The views of a scene show one set of named points, each view turned or mirrored, and shifted as a whole, with a little noise and some points left out.
In the rows, 100 means zero.

Scene 1
View 1
Visen: [ 99 117  98 107 104  76 109  89  93 119  94 120 128 113  91  68  93 103
  94  85 101 110  88]
Faka: [102 108 105 102 106  73 106  88  80  89 109 123 118 121  98  86 108  70
 102  92  91 110  78]
Bir: [115  83 100 123  99  87 113  67  64 113 103 120 117 124  86  90 118  71
 101 118  91 102  74]
rovof: [125 100  98  93 104  88 105  85  88 121 100 110 120  98 100  71 107 103
  86 102  96 112  82]
fif: [111  88 113  89  93  73 105  83  95 101 109 125 103  98  98  97 102  71
  92  84 100 118  72]
duk: [103 113 104 104 113  84 108  87  84 112  97 124 124 107  95  80  98  95
  90  85  98 103  88]
Suvi: [126  95 110  61  89  62  96  92 107  88 118 111  98  93 113  83 109  74
  91  85  94 134  67]
sinor: [106 112 102  89 115  99 106 106  89 100 103 118 125  96 107  77  94  94
  88  85  96 109  88]
fel: [103  99 109 110  89  77 100  72  82 116 107 128 111 115  91  81 102  78
  99  87  89 113  77]
kini: [118 108 101  74 101  91  97 102  99 104 110 110 117  91 113  66  98  97
  88  86  91 125  81]
rop: [125  80  94 103 113  87 127  87  88 121  86 110 125  97  89  96 108  97
  83 117 120 101  79]
gipuf: [109 129 105  74 121  68 104 106 102  88 103 117 122  99 110  77  99  96
  87  75 100 114  87]
sed: [105  93 111  96  95 110  97  88  85 117 110 127 111  87 104  81  89  85
  87  79  87 113  84]
Rezep: [112 125 113  73 109  77  90  94  92  91 117 122 111  97 115  72 102  89
  88  70  81 118  83]
fab: [116 110  88 107 116  89 115  94  76 104  98 107 134 121  97  70 113  95
  98 115  94 105  84]
vagu: [120  80 102  83  75 105  94  91  96 117 116 110 106  89 109  66  96  84
  93  94  86 134  73]
fidu: [ 90 109 101 113 111 100 113  97  85 115  94 128 130 104  93  82  85  95
  92  81 103 102  92]
Kugo: [120 121 109  77 119  95  95  93  88 108 108 119 118  84 113  73 101 106
  77  78  86 107  90]
Paf: [147 103  91  62 108 115  93 105  90 112 113  90 122  80 125  50 113 114
  78 111  80 124  82]
ros: [111 109  84 102 109  95 117 105  96 125  87 104 140 106  96  60  93 117
  90 104 108 113  90]
Nof: [113 101 110  87  90  76  94  83  87  97 117 121 107 108 104  77 107  73
  98  86  83 123  73]
zodu: [104 103 102 105  87  79 102  78  97 133  97 121 119 105  89  67  92 102
  93  84  98 118  82]
lep: [129  97 101  83 100  71 105  83  94 108 105 108 113 101 102  79 114  90
  89 103  98 119  74]
dov: [125 106 104  57 111 100 100 117 105  95 110 107 116  72 123  74  95  99
  78  82  97 124  83]
View 2
Visen: [ 88  88 126 101  99  94 106  94  96  87  89 106 118  82  84  80  95 102
  70 105 108  86  94]
Rezep: [110  71 104 107  84 121 111  90 114  97 132 120 127  90  97  68  93 102
  84 108 105  80 102]
ros: [ 90  94 126  98  76  89 110 106  88  90  74 116 106  90  94  89  99  93
  56  97 106  85  72]
kini: [114  77 115 104  69 110 114  91 110  96 115 120 116  97  98  80  94  95
  73 102  99  84  81]
gipuf: [ 99  67 101  98  97 113 109  95  97 104 123 124 120  86 104  75  83 101
  74 101 111  77  88]
sed: [109  84 112 110  81 110 105 102 132  78  98  99 127  89  95  85 103  93
  84 112  80  98  92]
Bir: [ 68 112 142 117 105  96 102 102 112  69  94 107 137 116  97  62 100  70
  72 128  86 115 102]
zodu: [100  86 140 107  90  94 107  84 107  78  90  96 119  87  76  83  97 100
  79 106  99  91  88]
fab: [ 74 106 125 104  87  96 110 109  92  90  93 126 121 106 102  68 101  83
  56 112 106  95  95]
rovof: [ 93  87 133 108  75 105 108  96 103  82  95 115 121 104  97  76 101  82
  77 109 101  89  77]
lep: [ 95  81 137 110  86 106 108  85 103  85 117 119 124 113 100  70  88  78
  77 111  99  94  77]
Nof: [106  85 125 112  92 108 110  83 120  86 129 112 130 106  93  66  89  91
  78 116  90 100 103]
vagu: [125  87 131 112  63 102 115  85 132  81 113 107 118 110  92  84  96  87
  74 108  75 106  81]
rop: [ 72  87 135 106  98  99  97 108  97  75  80 111 122 110 111  83  90  65
  73 111  93 100  57]
fif: [ 99  74 125 110 109 108 101  86 123  80 122 103 132 104 100  75  79  85
  85 115  82 104  85]
Suvi: [118  64 126 109  90 113 112  72 118  93 149 120 125 115 103  70  72  86
  81 109  90  98  79]
Faka: [ 84  94 118 108 113 102 106  96 109  89 119 114 132 101  99  63  87  91
  69 118  94 102 111]
fidu: [ 86  90 107 100 103  98 101 113 109  84  79 101 122  75  95  87  99 100
  70 108  93  92  94]
View 3
Kugo: [100 108 116  81 118 100 132 110  91  93  93 136  95 119 106 118  75 119
  90  78 120 104  96]
rop: [ 99  94 136  78 100  84 100  85  89  98 128  90  97  82 122 122  95 116
 108  79 113 116 103]
sed: [ 96 102 110  95 116  94 119 113  86  94  98 111 107 113 109 119  65  88
  90  80 114 134  95]
sinor: [104  88 121  93 116  98 126 106  94  86 100 117  86 116 110 120  76 107
 102  81 111 114  89]
dov: [ 90  94 111  82 126 126 128 103 103  93 101 140  92 120 101 107  80 126
 111  95 122 120  83]
lep: [ 93 123 127  94 114  96 108  92  98  84 106 120  99  83 115 116  92 110
 104  86 109 113  83]
fab: [101  95 140 100 111  73 118  96  97  79 109 101  75  91 122 130  76 118
  97  79  96  97  85]
fidu: [120  78 128  91 101  78 126 111  85  91  97  98  94 116 116 124  79  91
  98  71 113 116  95]
ros: [110  74 142  82 104  71 124 105 102 101  99 101  91  99 124 119  81 126
 105  91 113 107  72]
Nof: [ 98 128 116 112 121  99 115 102  94  72  94 124  97  95 109 118  82  86
  97  82 102 120  82]
Bir: [ 95 119 131 110 108  67  98  91  84  75 119  83  91  76 124 134  75  87
  88  70  91 116 100]
duk: [116  99 129  92 104  80 123 106  86  86  97 110  94 106 116 124  85  98
  95  71 111 106  94]
zodu: [113 108 131  92 103  70 118 112  93  97  85 108 115  93 121 116  84  93
  95  84 115 121  75]
fif: [102 121 114 102 111 106 107  96  88  79 105 115 104  94 109 115  95  78
 107  77 110 130  93]
rovof: [ 95 109 129  86 112  83 114 100  95  96 103 113 100  91 118 120  80 118
  95  86 113 111  85]
Paf: [ 66 105 121  81 134 103 122 103 111 102 105 134  89 102 111 115  56 155
  93 107 113 111  73]
Visen: [122  96 137  92 101  71 125 109  93  89  87 109  98 101 120 120  89  99
  99  78 112 106  79]
fel: [107 122 124 108 108  76 111 106  86  80  94 105 106  91 118 122  81  76
  91  74 104 121  87]
View 4
Paf: [105  87  72 100 129 113 103 110 104 124  71 104  97  99 147  98 117 116
  84 100  95 108 100]
kini: [ 87 101  97 100 121 109 108 103  89 108  85 101 112 105 117 103 131  97
 107  95  95 103 106]
sed: [ 79 120 103 119 118  87  98 115  86  94  78  91 115 107 104 103 116  83
 109  88  78 109  98]
Suvi: [ 78  79 110  95 136 122 104 113  94  86  96 112  99 110 103 119 144  78
 118  95 110 112 104]
sinor: [ 88 121 101 113 106  93 119  98  83 104  94  98 114 111 116  99 127 100
 108 101  91 104 101]
rovof: [ 94  99  87 109 115  97 114 100  98  97  92 105  98  99 114 105 110  92
 106 101  75  89  98]
Visen: [ 87 115  99 106 100  94 124  86  83  98  99  99 114 100  97 101 118  93
 121 100  72  73 105]
Kugo: [ 81 115  97 113 111 106 122 111  85 105  80  96 110  96 132 116 128 102
 105 108  83 107 108]
zodu: [ 84 106  95 105 112  95 109  94  88  95  88  97 116  93  92 103 111  80
 121  91  62  74 107]
duk: [ 85 122 103 116  99  90 125  97  83  92  98  98 107 104 104 106 118  92
 117 104  75  86  99]
gipuf: [ 80 110 109 102 105 112 133  95  79 102 103 104 114 105 119 113 146 100
 118 109 100 100 111]
fif: [ 76 101 112 113 123  97 107 111  92  75 102 106 102 113  91 115 127  69
 120  95  90 106  96]
Bir: [ 99 110 100 124 105  78 108 111  98  70 101 103  69 116  79 103  94  83
 114  98  79  76  72]
Faka: [ 87 115 116 112 103  96 118 107  81  81 102  99  88 117  85 108 127  92
 123 100 101  86  88]
Rezep: [ 77 110 113 103 113 118 118 115  77  99  80  95 105 101 113 120 144 100
 118 103 100 102 107]
dov: [ 84 100  94 104 127 110 111 104  92 114  89 106 122 109 139 104 140  98
  98 100 103 128 111]
vagu: [ 89  92  93 103 136 100  82 114  98 101  74  99 109 107 100  96 117  82
 105  78  89 105  98]
Nof: [ 82 102 111 107 120 106 103 116  87  85  85  98  94 109  91 112 128  85
 119  93  97  95  95]
fel: [ 82 111 109 113 111  93 105 110  85  79  88  95  96 104  79 109 113  79
 124  92  76  79  93]
rop: [ 97 100  83 122 113  75 122  87 108  84 122 118  97 113 112 100  99  78
 102 107  70  97  90]

Which points are out of place in each view (at most two, in the order of its rows)? Write - if all are in place.
view 1 -> -
view 2 -> kini
view 3 -> sinor
view 4 -> Nof
